A landscape with many peaks, sampled at points; each row gives a point and its height.
From any point a climber steps to the highest of the 2 points nearest to it. It stops when none of these is higher. Distance is the straight distance between rows; heights are no part of it.
reli: [101 143 174 120 107  55  79 196 147 174  83 124  53 118 100 115  99 128
 145 107  78 126 128 134  86 134  79 193 159 156 154 173 129 145]  height 554
dize: [133 150 141 111 115 192  93  77 134  96 169  99  93  99 151  87 141 180
  86 157 126 141 118 139 174 110 136 115 120 150 135 104 121 133]  height 234
Sem: [110 107 144 141  85  98 135 182 176 112 106 131  62 131 135 154  93 119
 137 155 115 171 141 161  66 162  56 139 139 147 137 135 147 105]  height 317
beg: [ 49 143 161  97 117 132 145 159 150 124 131 165  81 193 113 133 142 116
  85 167 116 139 130 173 161 188 109 168  69 118 139 171 155 145]  height 465
rigeg: [154  91  34 151 153 130 161 136 160 105 142 126 168 118 145  91 161 150
 169 144 137  82 151 114 135 125 173 133 146  64  87 176  78 137]  height 276
Donam: [148 123 112 114  85 174  97  82 152 133 182  66 101 121 137  89 114 199
  60 159 138 106  93 122 149 130 168 146 132 139 122 150  84 141]  height 238
vup: [113 151 155 162 154 129 216  95 126 143 103 135 148 115  95  83 181 177
 104  93 165 180 158 144 171 136 169  99  68 119 121  79 128  93]  height 375
gak: [154 117 109 110 154 111 114 120 150  89 114  73 107  93 144 163 170 150
 133 146  84  85 141 100  66 118 120 112 201 153 122 131  79 122]  height 209
Doga: [151 162  53 177 147 148 105 116  92 104 141  85 151 124 172 113  83 153
 142 105 127  92 160 116 132 107 175  75 188 103 160 163  64 150]  height 211
buz: [127 110 140  79 143 103  81 157 137 143 115 100 158 161 136 168 158 122
  70 144  95  78  84  99  84 125 158 176 169 138 109 178  95 127]  height 617
sizi: [149 122 110 130 171 141 127 116  98 141 104 141 185  51 116 112 163 129
 182  94 153 106 131 113 120 140  94 127 126 102  92 121 127  87]  height 481
tosom: [147 141 110 161 140 124 194 114 164 157 109 167 139 127  77 159 163 136
 170 109 152 158 153 154 117 173 171  87 101 140 130  66 144 105]  height 627
mulop: [114 120 121 126 111 107 121 119 161  89 145 120  81  95 126 171 107 100
 158 146 114 127 148 132  88 107  83  84 166 173 156  89 123 128]  height 553
gifof: [116 147 134 127 114 188 145  85 131  92 167 143  89 152 141 133 146 186
 106 151 109 165 150 161 171 171 149 111  81 164 159  85 119 150]  height 376
tik: [125 116 147 135  86 119 147 163 170 110  95 126  65 107 135 131 103 133
 138 131 114 184 114 136  69 138  62 144 150 162 153 124 129  91]  height 323
fika: [120 152 165 118 151 121 211 104 132 146  90 126 136 139 108 121 190 168
 120 114 170 174 160 137 137 147 152 125  79 107 159  90 136  93]  height 438
Nop: [165 117 136  90 132  94 136 176 150 124 114 124 144  94 112 139 149 117
  90 144 108  88  81  95 111 136 108 169 162 135  68 141 136  90]  height 98
vuf: [145 128 119 135 122 184  89  64 123 126 168  62 102  99 145  80 117 203
  47 162 129 127 113 147 181 122 143 145 104 139 132 127 110 153]  height 245
Tiri: [141 119  60 152 108 112 109 110 109 111 150 106 158 163 179 170  84  89
 146 111 131 117 136 119 124  92 143 101 163 127 181 152  93 201]  height 208
tez: [109 118 128 100  89 154  96 120 180 107 152  99  99 130 136 180 142 126
  91 173 126  86 103 137 106 141 127 110 148 161 126 145 112 134]  height 222
vupo: [113 156 186 102 107  86 154 200 159 122 100 127  72 139 127  93 112 133
  77 133  79 130  82 132 117 123  97 204 135 158 122 159 155  97]  height 380
gefo: [148 100  57 159 147 120 151 142 182 118 140 155 187 155 148 145 139 103
 164 137 150 113 135 118 120 157 148 151 105  95  74 132 119 182]  height 288
fubit: [158 101  68 167 176 146 136 118 121 112 117  90 164  64 112  74 170 176
 140 134 130  92 174 111 135 108 166 105 163  82  70 174  76  94]  height 501
Luse: [116 153 179  85 112  93 133 189 160 152 111 155  87 138 101 118 106 107
 106 147  88 100  88 125 125 134  91 188 143 133 113 167 160 101]  height 401
pav: [146 162 134 140 133 200 104  90 131 117 163  97 108 102 135  97 124 168
 120 146 150 138 118 133 168 103 166  77 127 147 106 117 136 101]  height 223
rap: [117 126 140 108 121 128 102 134 109 168 125 141 150 153 126 159 111  73
 161 122  97 142 123 111 110  90 109 134 132 119 179 145 150 138]  height 284
milem: [107 121 146 118  97 149 152 128 161 115 124 167  93 153 127 184 117 100
 135 166 125 146 136 177 112 180 109 103 115 136 123 110 148 117]  height 305
mimo: [ 97 127 149 130 110 126 163 145 128 151 131 176 142 196 100 135 134 109
 122 125 137 159 115 130 159 159 166 160  64 103 139 113 141 140]  height 167
luk: [ 96 145 141  95 150 145 129  83 139  53 158 120  73  85 138 105 122 178
 104 126 113 179 159 136 182  95 104  82 124 165 176  84 126 145]  height 400
luz: [148 113  95 153 184 156 125 109  94 117 105 123 166  36 108  90 160 148
 173 110 147  83 175 116 131 125 119 124 161 102  85 137 108  72]  height 537
Rinuz: [141 180  78 177 149 166  83 123  93 116 153  71 138 109 141 114  82 168
 127 127 130 116 158 111 153 105 181  68 186 124 129 164  82 116]  height 213
Giv: [134 156 124 167 119 151 188  96 160 123 129 159 107 144  86 143 168 158
 150 111 139 162 145 159 141 183 194  76 108 149 121  55 145 102]  height 597
Fol: [132 141  97 179  85 109 179 105 115 161  97 152 136 174 118 161 148 106
 134  92 132 160 151 149 110 145 190 101 109 130 172  71 157 132]  height 479
mavol: [ 97 123 146 140 115  92 119 134 113 183 127 141 128 197 132 166 100  84
 149 108 109 178 168 161 108 111 163 126  86 122 199 129 168 151]  height 290
Mam: [116 123 121 159  78 148 171  92 115 117 148 169 125 185 114 121 140 163
  97 124 150 153 122 139 158 199 179 136  74 124 142  75 108 165]  height 349
Zesas: [ 24 139 171 116 123 116  93 176 163 129 135 146  58 193 112 131 131 109
 102 161 100 132 151 195 146 175  84 156  92 108 141 173 168 141]  height 469
tupo: [162 118 134  95 125 111 147 160 162 117 131 122 176  74 119 131 139 122
 111 141 132 100  88 103 140 129 100 122 133 143  48 150 146 107]  height 107
gopu: [144 124 134 113 125 133 114 117 170  88 129  89  94  89 142 164 138 134
 127 146  91  98 111 110  72 106 115 105 184 174 122 113 106 114]  height 215
Dep: [ 76 155 163 149 101  90 143 205 173 123 103 130  40 160 114 115  89 127
 109 155  95 151 131 181 121 159  68 184 128 137 134 180 167 119]  height 530
Tad: [ 96 120 130 148  83 140 137 114  89 134 152 151 133 202 143 144 111 113
 128 114 139 156 117 133 125 138 170 120  91 122 182  97 140 171]  height 464
zekam: [139 154 106 174 157 165 137 104  57 152 121 120 163  95 153 146 131 113
 182  53 144 121 152 133 121 103 134  96 149 121 159  98 129  96]  height 538
pum: [128 119 109 138 109 114 129  99 107  95 183 133 108 160 128 155  88 112
 145  71 159 147 152 142 199 100 165  73 122 175 195  80 109 166]  height 450
zov: [128 137 108 172  80 119 159 110  95 143 125 157 139 196 138 165 107 100
 131  97 136 149 129 151  98 143 188 110 100 134 167  78 150 157]  height 472
Lifo: [ 98 100 109 144 102 108 105 127 121 142 157 146 133 176 142 205  97  68
 149 134 122 150 170 181 113 131 138  90 113 139 181 109 144 166]  height 293
tavo: [ 98 106 115 106 142  63  67 143 133 142 145 131 135 139 112 177 113  51
 138 137  93 111 150 127 103  73 102 138 159 144 162 131 146 148]  height 277
pov: [182  88  79 130 161 116 118 148 114 140 118 129 203 106 117 111 153 114
 139 116 127 100 131  66 142 108 126 160 137  72  72 168 124 138]  height 506
vuvuf: [177  90  59 113 158 111 116 131  97 133 112 121 188 124 135  98 183 114
 151 134 120  92 137  79 123 112 145 192 147  68 102 167 128 130]  height 542
pep: [149 167 102 171 113 141 136  98 100 109 156 114 142 159 127 110  70 177
 146 116 190  96 109 123 132 161 194  95 126  96 117 100 115 157]  height 261
Sodug: [144 154 131 102 147 114  94 163 135 193  94 167 113 136 113 151 104  77
 178 135  98 128 156 151  91 146 111 176  95 102 149 161 165 143]  height 180
giso: [115 126  82 140 103 111  92 111 101 117 144 126 171 196 173 167  61  84
 129 126 133 118 115 123 101  92 152 135 145 119 174 146 120 201]  height 207
gov: [125 132 154 102 143 165 152 110 115 110 101 144 127  73 136  82 135 163
  46 145 145 166 104 139 196 133 119 121  66 121 105 117 120 142]  height 197
rutuv: [144 121 122  97 140 117  94 160 149 150 110 138 129 140 121 164 149  73
 115 157  87  83 113 110 106 142 110 184 158 115 107 161 134 125]  height 681
vez: [164 139  85 114 157 117  89 141 115 175  99 180 129 133 135 127 145  70
 183 143  87 124 169 125  97 137 108 196 102 109 144 151 152 145]  height 184
Fuga: [ 44 130 180 124 153  60 123 166 140 126 126 118  74 199 104 140 117 130
 152 160 111 162 194 180 137 138 104 140  93 111 193 160 166 152]  height 480
lolu: [126 113 170 128 109  78 112 201 148 131 100 113  82 122 127 122 106 141
 109 108  71 153  89 124  68 119  92 196 160 201 125 148 129 110]  height 344
bis: [176  95  59 111 156 135 133 128 106 132 110 108 159 106 132 119 190 121
 148 144 114  82 139 102 105 117 143 152 160  81 110 165  93 115]  height 574
Dif: [119 120 111 128  90 138  99  95 128 103 180  94 121 131 121 163 109 123
 138 121 144 126 134 121 161  94 140  73 166 166 166 121 112 153]  height 442
Gukek: [114  87 157  79 153  72  75 110  97 133 146  88 167 133 110 141 140 110
 119 103 101 110 112  71 102  46 112 126 187 165 160 120 109 114]  height 550
kor: [139 120 129 156  92 135  97  88  70 127 136  95 156 137 128  81 106 152
  87 138 181 113  72  92 145 106 152 119 132  94  95 160  92 141]  height 269
Fuze: [168 123  83  84 144 100  85 126  81 139 109 125 115 113 155 105 200 100
 167 125  93 111 170  91  84 112  98 189 165 121 152 140 140 118]  height 193
timu: [128 106 146 159 115 141 172 118 153 119 157 154 182 141 105 120 133 157
 136 106 167 149 101 130 167 153 157  99  78 129  77  89 126 152]  height 142
Gebi: [148 111 138 126 133 143 133 140 187 110 145  99 164  75 141  98 133 165
 117 141 155 109 103 138 182 129 125  73 122 155  25 146 148 124]  height 122
zom: [ 98 129 155 104 117 122 132  99 153  57 151 117  67  79 140 101 123 157
 115 120 122 157 137 136 146  64 106  95 142 174 167  85 125 124]  height 413
Suz: [132 118 151 147 105 145 108 105  55 146 129 129 169 145 130  85 111 116
 105 124 164 135  73 100 152  89 140 120 119  89 113 133 114 121]  height 279
dinu: [ 64 147 160  86 133 118 175 178 162  94 100 164  86 150 127 125 127 132
  64 173 120 148 126 163 170 180  98 174  81 126 131 166 161 133]  height 485
Mefo: [153  85  44 149 157 123 157 149 173 111 131 139 178 129 150 120 158 118
 160 143 147  96 140 104 134 145 148 144 131  72  83 158  98 157]  height 283
zat: [120 135 175 113 148 127 153 109  95 156  97 125 156  50 121  74 126 136
 154  84 186 147 117 126 132 127 100 121 108 109  97 116 131  43]  height 61
Pezop: [159 109 116  93 154 113 110 149 133 141 113 113 155 135 124 161 173 107
 109 154  86  74 119  85  96 135 127 172 170 112 102 159 114 126]  height 650
nipu: [136 127 113 118 134 130 129 112 141 119 129 123 100  92 136 174 117 105
 186 125 119 135 170 132  98 117  79  75 159 164 164 100 126 116]  height 561
paz: [146 114 111 124 132 132  92 111  84 148 122  80 172 129 129 144 154 113
 116 116 108 103 101  88 101  84 121 113 175 108 138 151 103 121]  height 572
ganup: [106 137 159 101 124 104 114 150 122 188 118 146 109 174 117 151 100  84
 174 122 101 168 150 146 107 111 121 134  99 122 206 144 164 139]  height 287
Bidi: [159 113  63 152 133 150 126 120  98 125 123 128 176 140 139 145 135 102
 140 141 138  98 108  91 120 111 146 136 140  81 124 149 103 142]  height 609
kidud: [100 119 171  85 153  90  75 175 154 134 127 106 126 181 131 167 134 118
  89 147  72  77 100 119  73 126 120 173 173 160 104 152 120 135]  height 595
sopur: [ 99 147 144 107 129 175 135  73 139  80 160 137  87 108 154 129 136 190
 103 143 106 177 167 148 178 147 127  89  93 158 178  90 128 156]  height 388
meko: [101 125 144 102 105 136 118  96 165  77 161 108  79 107 128 148 123 135
 129 136 123 141 127 130 124  85 115  87 161 184 158  94 131 119]  height 424
Kug: [136 164 126 213 153 165 141 101  72 134 131 134 160 113 127 116 101 141
 155  82 167 115 134 134 141 120 189  83 128 112 111  93 129 110]  height 513
gubi: [135 133 136 120 131 141 139 115 106 157 126 132 136 137 138 162 128  83
 174 109 128 147 126 124 102 116 108  96 117 126 173 102 147 113]  height 278
Fid: [114 138 145 126 117 129 136 155 131 173 120 182 143 195 112 164 111  75
 146 135 112 152 127 147 119 150 151 153  79  98 145 131 160 139]  height 172
Lise: [101  95 127 137  99  92 142  97  94 102 179 148 124 184 131 144  97 114
 129  69 158 155 153 144 189 112 157  98 105 169 221  83 117 190]  height 453
Tusi: [132 126  92 147  96 127 102  97 123  94 191  97 121 153 132 154  74 131
 147  93 163 124 137 131 195 102 165  82 160 164 181 111 103 178]  height 446
Kud: [121 133 145 121 106 172 107  89 140  98 176  89 109 104 132 141 126 142
 124 137 127 117 127 120 139  87 126  69 158 163 139 107 115 115]  height 434
Rumo: [ 17 138 162 122 144  83 106 167 154 124 133 125  70 198 113 132 128 126
 116 166 100 142 175 190 153 159  93 139  86  96 175 168 154 151]  height 476
lizim: [169 113  66 153 156 157 131 108  75 142 119 124 165 117 158 143 146 105
 176 109 122 106 141 105 107 102 122 130 150  98 150 140 118 116]  height 587
Zerev: [126 132 159 158 130 141 157 107  70 149 132 148 168 144 119  96 123 125
 126  98 171 150 100 114 152 101 148 119  79  94 120 100 114 116]  height 294
mufi: [150 120 110 125 135 137 106 142 142 154 116 161 146 145 122 171 128  68
 140 164 115 116 124 125 108 142 121 155 128 100 119 146 143 136]  height 652
mir: [136 128 114 119  76 184  98  88 163 114 171  87 115 132 128 130 119 173
  95 157 144 109  93 131 144 136 157 121 133 132 122 146  91 124]  height 233
Remip: [107 141 178 108 141 123 196 124 114 145 110 123  98 164 129 143 163 150
 136 128 154 179 157 134 120 141 131 124  89 117 199 107 150 104]  height 483
vid: [142 187 117 173 148 191  83 104 115 113 162  72 129 102 135 105  97 168
 129 142 143 131 141 132 147  96 182  69 162 142 104 138 119  78]  height 217
puti: [100 113 163 121 119 109 178 143 143 144 139 167 170 174 101 121 137 141
  95 123 146 172 118 119 184 175 154 153  47 115 107 112 136 153]  height 159
mag: [126 131 169 111 117  77 145 204 146 125 104 137  89 129 140 128 110 143
  87 126  70 117  68 128  88 131 110 207 158 185  99 154 147 107]  height 360
letab: [111 154 170  96 114  87 135 198 167 178 101 177  91 125  91 135  95  96
 139 141 110  95 128 152 128 164 101 174 122 109 106 183 171 135]  height 422
Luma: [ 92 117 156 119  95 142  83 114  81 143 167 113 155 181 123 103 121 114
  95 127 128 137  95  97 155  72 115 144 128 129 179 141 119 162]  height 203
nugo: [ 99 115 118 134  84 119  84 111  97 147 156 132 163 190 142 142  84  93
 129 117 128 130  99  97 131  75 129 133 144 130 179 141 130 178]  height 206
dava: [ 79 121 164 112 116  83 156 148 142 128 131 131  83 160 124 151 119 117
 156 150 134 181 171 158 105 134  89 102 109 137 193 119 151 123]  height 491
bovap: [168 127 163 119 128 136 136 136 158  84  94 106  96  58 146  91 133 160
  97 128 125 113  75 125 104 106 129 118 167 158  75 110 137  72]  height 34
tatud: [145 146 138 151 145 167 124 107 175 107 152 119 155  88 112  84 115 169
 132 142 165 126 112 136 178 118 164  76 109 148  36 131 138 113]  height 129
Funir: [161 131 152 121 127 135 162 144 152  87  89 136 100  52 140  74 123 160
 110 110 135 135  83 142 125 113 101 113 137 147  84 107 150  71]  height 26
Muvuv: [159 131 107  88 141  98  66 143 110 166 109 148 104 126 142 126 156  82
 164 149  74 109 177 113  84 132  89 198 143 117 152 155 145 149]  height 188
ronud: [125 161 135 193 118 150 152 104  78 146 137 119 141 139 150 127 111 133
 142  34 140 141 154 150 148 108 186  69 140 147 173  70 131 108]  height 503
soti: [116 148 136 178 114 125 194  89 103 139 121 145 145 138  93  99 166 160
 105  87 164 167 144 127 165 141 192 100  82 107 135  69 120 119]  height 337
vod: [168 126  99  83 145  80 110 185 135 145 106 182 114  86 116 112 162 106
 164 141 117 107 149  99 111 175  68 199 140 124  89 150 147 145]  height 493
sifo: [ 86 116 140 118 103 137  66 148 149 157 140 131 113 178 116 176 119  69
 103 157 101 102 114 131 107 130 115 151 148 129 138 167 145 147]  height 320
Tival: [160 104 126 122 137 126 141 150 170 119 139  98 192  66 129 119 139 160
 113 138 134 102 108 103 154 123 114  89 143 142  22 160 128 121]  height 115
sisur: [168 137  78 140 170 162 155 119 139 120 124 150 121  95 131 156 163 118
 198 151 131 102 158 141 108 154 108 119 144 125 108 102 114 115]  height 598
veloz: [157 114 120 140 182 147 114 100 109 114  95  96 158  23 111  80 159 162
 140 120 140  81 149 113 126 124 112 108 169 128  54 143 123  66]  height 591
Fod: [127 153 119 185 109 134 182  96  99 160 117 136 132 149 122 143 142 125
 147  64 133 150 148 155 137 141 190  82 125 135 178  71 140 118]  height 490
danab: [174 118 154  87 144  90 131 168 137 104  92 114 131 105 132 150 148 142
  96 132  88  86  86 103  69 148 108 184 170 155  79 141 122  93]  height 90
Mil: [ 78 113 133 129  98 117 145 110  90 137 168 140 129 195 140 157 110 105
 130 101 137 177 141 132 153 104 142 111  95 144 206 106 126 171]  height 459
bek: [105 115 185  75 129  79  92 131 114 138 126 104 141 132 115 116 132 117
 115 122  87 125 105  87  97  62  85 133 161 159 152 120 129 104]  height 534
tobo: [166 142 122  98 141  95 129 189 149 148  90 189 105 106 103 143 119  86
 152 146 114 116 137 126 107 174  71 194 131 123  94 150 147 122]  height 466
Viru: [139 148  51 162 135 106 131 115 105  93 121 122 183 116 146  88  89 160
 137 129 168  77 131 101 117 119 185  93 138  46 106 155  79 155]  height 268
favi: [135 138 186  84 148 110 186 148 134 129 106 137 145  84 128  71 133 144
 113 125 163 162 108 127 166 115  85 125  81 107  97 132 152  73]  height 97
rana: [127 117 108 132 100 164 119 124 168 126 148 146 114 160 136 206 126  90
 141 172 141 118 133 163 113 166 120 100 126 128 116 119 127 141]  height 299
Gug: [136 135 156 118 105 160 128 123 162  73 121 113  84  82 153  93 146 164
  86 149 119 124  87 136 130 102 130 110 149 161 103  96 142 114]  height 42
nevu: [141 122  79 158 119 171 129 111 171 117 138 153 120 154 122 195 123 108
 143 163 158 112 132 161 117 182 161 108 133 112  88 129 107 155]  height 295
napop: [168  95 113 134 162 115 120 164 125 160 117 142 219 111 121 109 134 110
 159 101 116 120 125  68 150 128 102 143 120  90  65 154 141 147]  height 470
tipav: [151 142 118 129 146 119 173 128 146 149  97 170 117 112 101 158 145 121
 179 124 148 153 147 155  91 185 125 108 107 141 122  82 141 101]  height 660
Gagu: [110 127 160 130  99 125 143 166 164 122 105 151  67 152 127 171 107 111
 141 169 126 158 140 175  85 172  78 118 115 133 140 117 150  97]  height 311
mas: [150 116  87 144 132 142 103 104  88 128 121  89 174 124 137 137 139 143
 112 132 126  97  95  95 111  96 159 111 170  88 120 163  72 128]  height 588
Fof: [119 140 168 163 165 177 138  83 107 124 131 121 136  80 118  65 124 148
 129 108 170 141 131 152 181 120 151  86  90 132  63 111 134  84]  height 36
pur: [137 111 138 131  97 170  94  53  77 137 163  67 121 112 144  70 117 177
  58 144 142 127  96 128 169  96 140 138 109 133 135 132  86 158]  height 254
zizuz: [165 145 103 122 151 144 168 133 147 134 103 157 120  84 119 148 146 121
 186 131 140 127 137 131  98 171  88 108 129 134 111  99 132 100]  height 626
Belap: [140 150  88 170 129 126 130 111  96 108 137 114 171 122 123  88  66 177
 137 130 193  93 111 102 136 151 185  88 136  73  83 139  95 154]  height 264
nafif: [163 117  89 143 127 150 127 135 122 135 120 148 176 139 120 168 116  89
 149 125 134 113 103 103 115 131 136 139 116  90 107 133 128 136]  height 629
vini: [128 168 147 170 140 186 143  90  97 133 153 132 131 120 120 127 132 152
 160 102 144 141 129 145 157 126 165  75 122 134 118  87 129  90]  height 540
dob: [144  85  99  85 167  83 112 119 118 111 136  74 124 112 150 166 181 135
 138 139  88  90 156  94  71 100 128 135 192 139 138 134  80 127]  height 205
kar: [117 102 145 140  99 124 170 145 165 131 158 161 186 174 112 120 127 134
 116 110 156 147  99 107 162 163 154 123  75 115  80 106 138 165]  height 149
Bura: [169  84  69 136 164 124 141 132 110 123 116  94 159  83 120  86 198 158
 143 131 127  75 162 110 125 108 155 130 159  78  91 165  88 103]  height 536
boli: [131 155 138 153 141 197 104  48  67 122 147 101 105 101 136  53 109 169
  76 138 149 159 134 138 190 119 141 118  87 133 113 116 117 151]  height 240
Madap: [131 168 139 163 131 173 179  88 125 122 153 152 115 136 106 117 151 167
 143 110 143 151 133 153 162 147 191  74 109 135 119  68 134 101]  height 569
Lonas: [136 123  44 165 160 106 154 134 131  86 128 126 181 120 158  75 131 151
 174 136 157  78 153 115 116 117 182 116 141  54  98 160  80 154]  height 271
tav: [ 76 121 141 125  95 144  71 150 159 161 152 157 107 200 117 152 116  71
  99 148 121  97 109 144 135 150 121 168 113 122 125 180 160 154]  height 324
Muvus: [ 97 113 123 122  83 157 104 138 153 132 162 152 142 189 111 143 121 100
  84 161 150 103  82 127 147 167 134 169 107 118 113 168 139 149]  height 330
Tos: [144 113  64 163 126 150 154 116 179 112 142 161 161 164 125 178 115 109
 144 143 160 109 121 137 127 181 169 119 120  98  89 113 112 179]  height 292
Gozer: [114 150 167  74 131 112 184 183 142 104 111 156 120 107 137  87 133 144
  47 151 121 143  88 130 179 119  99 168  96 132  96 137 154 123]  height 143
vofan: [136 156 147 122 133 103 134 160 142 206  96 167 127 153  95 156 111  86
 168 120 113 152 158 157  97 161 158 169  77  99 147 139 180 136]  height 176
Mim: [137 136 148  90 134  96 151 190 177 156 109 171 118 131  91 154  97  90
 150 143 130 133 121 138 129 177  93 164 108 116  88 150 161 115]  height 441
fanas: [182 119  98 100 157 108 120 137 100 126  95 124 155  76 115 107 185 124
 140 121 119  94 137  76 102 137  83 162 157 111  94 135 128  89]  height 592
gepef: [139 163 133 208 146 171 124 106  62 145 133 110 153 115 145 123  96 136
 163  50 145 122 155 146 147 104 175  68 153 132 141  96 118 100]  height 517
zosel: [164 103  84  91 150 100 101 125 102 121 114  94 119 107 151 127 198 130
 159 139  99  89 168  88  66 117  98 165 188 126 145 129 113 112]  height 199
tas: [ 97 109 180 100 150  54  61 177 152 134 111 118 101 154 122 158 114 116
 123 130  55  84 110 124  64 125 103 182 178 173 113 150 128 144]  height 582
fima: [180 114 114 115 167 130 121 130  99 117 101 107 150  40 113 105 170 147
 123 111 128  82 126  93 100 132  91 129 168 126  67 132 117  79]  height 656
nezup: [131 149 173  90 158 105 214 171 159  99  83 148 131  98 132  86 123 159
  71 140 152 171 116 124 169 133  87 160  72 114 111 138 156 102]  height 121
Vob: [120 144 175 150 159 166 152  83  91 148 113 119 142  61 116  87 126 143
 162  94 168 133 133 149 148 119 127  95 108 115  99 111 136  46]  height 48
ton: [119 152 141 177 167 189 120  82 105 114 152 117 122  86 123  44 110 169
 108 135 175 154 141 147 201 124 180 101  87 148  50 114 138 106]  height 27
sele: [119 142 175 117 141 139 156 106 141  98  95  97  79  66 175  68 118 171
 107  99 131 174 120 138 128  76  88 114 135 130 158  98 126  78]  height 55
tulu: [168 116 106  97 171 105 129 169 134 156 119 158 196  92 113 116 148 110
 177 105 128 117 135  77 129 155  89 155 113 113  83 140 148 138]  height 494
kapo: [ 96 114 157 118  90 143  80 109  81 150 164 114 153 183 119  76 123 141
  65 144 125 129  71  97 158  87 111 181 115 121 152 147 105 168]  height 198
Bana: [136 135 135 169 129 166 152 111 170 101 170 133 161 123 111  97 124 181
 138 128 175 149 118 138 187 156 170  81  92 145  51  94 135 149]  height 136
Namok: [ 93 151 180 132 100  82 110 200 163 148  99 121  51 147 112 115  90 114
 131 139  95 141 133 144  97 141  67 177 137 141 149 173 150 116]  height 541
lupuf: [133 100 118 112 146 106  78  93  69 147 126  84 179 118 137 149 138 104
 123 103 114 114 123  81 118  53 117 105 192 137 156 136 112 130]  height 560
niro: [111 142 162  72 143 135 161 141 118 112 113 147 147  99 126  89 140 139
  30 149 133 152  96 128 199 126 102 153  60 119  97 133 136 143]  height 168
vose: [177 104  89  78 164 100 120 168 129 140 118 154 164  88 122  95 183 110
 168 134 121  97 146  75 133 150  82 179 140 126  84 145 141 132]  height 533
zoves: [129 141 163 133 125 161 140 117 150  77  96 113  68  70 172  70 133 182
  91 126 112 160 108 145 135  86 114 106 142 152 132  79 133  93]  height 49
mamo: [138 128 111 149 128 146 138 105 103 154 141 129 137 137 149 177 118  99
 169  78 125 146 138 139 118 108 139  70 128 149 174  83 131 135]  height 274
pobek: [105 135 188 100 129  62  67 179 136 164  81 132  87 140 104 121 120 108
 141 113  59 100 115 110  73 101  83 177 166 157 144 154 136 139]  height 567
bobav: [146 146  62 167 127 142  99 106 111 104 161  91 145 140 169 152  86 138
 154 102 139 106 140 113 134  92 167  75 174 131 168 146  89 177]  height 210
gop: [108 114 113 155  80 137 147 109 140 117 162 174 138 204 115 135 105 133
 112 126 170 131 109 144 133 193 177 147  89 114 125 100 131 171]  height 341
fibas: [ 92 131 167 100 123 130 178 121 130 123 126 127  92 159 135 145 140 131
 133 138 130 177 153 141 134 126 112 100  85 137 194 106 136 125]  height 504
Fura: [147 114 129 142  83 143  98  69  85 140 150  70 130 127 127  49  99 173
  68 157 176 111  76 116 155 123 157 133 129 113 104 160  72 146]  height 262
pamik: [138 119 161  85 150  82  83 152 108 144  97 104 129 121 125 143 149 117
 124 110  77 109 117  77  68 101  88 165 185 151 141 128 122 114]  height 535
zadev: [139 135 179  84 142  83  74 173 107 165  88 126 110 129 100 119 137 123
 125 110  55 103 116  85  82 113  95 190 187 148 130 143 131 133]  height 552
bas: [116 117 144  92 108 125  85 117 188  92 154  89 100 117 144 172 132 142
  93 160 109  96 112 123  82 116 139 106 179 183 119 128  92 144]  height 219
lela: [157 134  86 171 160 165 126 104  51 151 111 131 184  89 152 120 136 113
 169  81 144 103 140 112 123 113 130 127 142 100 146 126 123  99]  height 562
mufu: [109 100  98 155 110 149 100 129 145 141 147 154 120 176 154 215 119  77
 142 158 130 137 158 176  91 164 119 111 119 128 140 120 137 157]  height 296
tizik: [ 94 125 151 100 118  92  68 142 137 177 122 130 117 151 102 153 111  71
 152 132  75 125 139 115 103  84  91 145 153 133 170 150 153 153]  height 281
tovim: [ 90 106 117 142 110  77 113 129 114 154 145 140 143 185 138 181  85  61
 151 110 117 171 161 176 118 104 146 107  90 148 206 116 158 176]  height 291
meba: [139 139 185  95 143 120 164 135 117 127  90 121 123  67 128  76 135 144
 116 105 163 160  98 127 132 118  80 143 113 112 113 124 132  50]  height 78
nubov: [147 111  78 145 146 129 127 105 108 132 144 128 141 122 166 185 107  73
 178  92 117 129 164 145 121  94 114  86 138 152 185 106 122 158]  height 273
Fadi: [140 128 154 119  88  97 127 183 156 120  90 119  84 115 134 117 112 122
 115 119  94 158 100 113  63 136  65 179 152 170 136 140 134  92]  height 333
Dasub: [164 144  84 138 158 157 131 104 131 121 129 114  98  84 156 156 156 109
 194 132 121 104 178 127 100 126  91  96 181 151 144 106 119 118]  height 575
kedi: [142 141 170 116 127 136 189 134 148 104  81 128  89  78 150  69 127 172
 103 117 147 173  94 135 116 108  79 135 121 126 133 113 140  67]  height 63
rir: [114 129 123 139  99 173 161  85 133 106 154 164 112 160 115 139 148 186
  88 144 129 158 132 157 171 205 163 139  64 138 143  96 118 161]  height 362
Binuk: [132 125 107 117  88 174 110 117 185 114 151 108 122 129 129 160 134 147
  84 167 149  90  89 128 123 160 153 126 146 135  96 157 106 137]  height 227
tagig: [ 71 126 171 134 124  62 128 176 142 138 121 122  76 177 117 160 104 124
 164 156 130 179 195 185 100 142  95 127 102 109 197 138 172 125]  height 484
pevif: [ 97 106 118 145  81 158 117 121 147 122 158 170 132 200 120 167 111 111
 106 146 164 124 106 153 135 193 147 153 101 121 124 133 142 167]  height 336
navup: [136 134 134 133 135 189 125  79  98 110 133 130 111  87 132  62 128 174
  73 146 152 153 116 154 201 138 149 117  73 125  96 107 107 145]  height 224
revez: [130  92  82 105 139  90  96 127 117 142 135 131 143 123 142 180 105  49
 161 119 115 134 176 135 115  82  98 119 143 149 188 121 140 154]  height 275
nezol: [ 84 160 159 115 125 100 190 200 172 113  96 150  58 157 129 111 106 136
  85 164 107 144 120 167 153 164  90 197 105 122 124 187 165 125]  height 510
Kanar: [112 138 155 151 128 139 181  99  85 128 123 156 155 146 113  96 141 150
  91 109 169 171 114 129 173 140 169 117  60  97 130  83 108 135]  height 315

Call two points neighbours if one is among the 2 nearest of the other. Go from one point of each pair to the other, from neighbour to neighbour, staying as high as possible. Name the lowest point that can't be avoided.
rutuv / tipav | Kug
fibas / rutuv | beg
bis / fima | fubit

Where does a climber stop that starts at each point below?
Belap | rana
milem | vose
Tusi | gepef
mimo | fibas
nugo | fibas
bek | rutuv
dize | fibas
tav | gepef
tupo | fibas
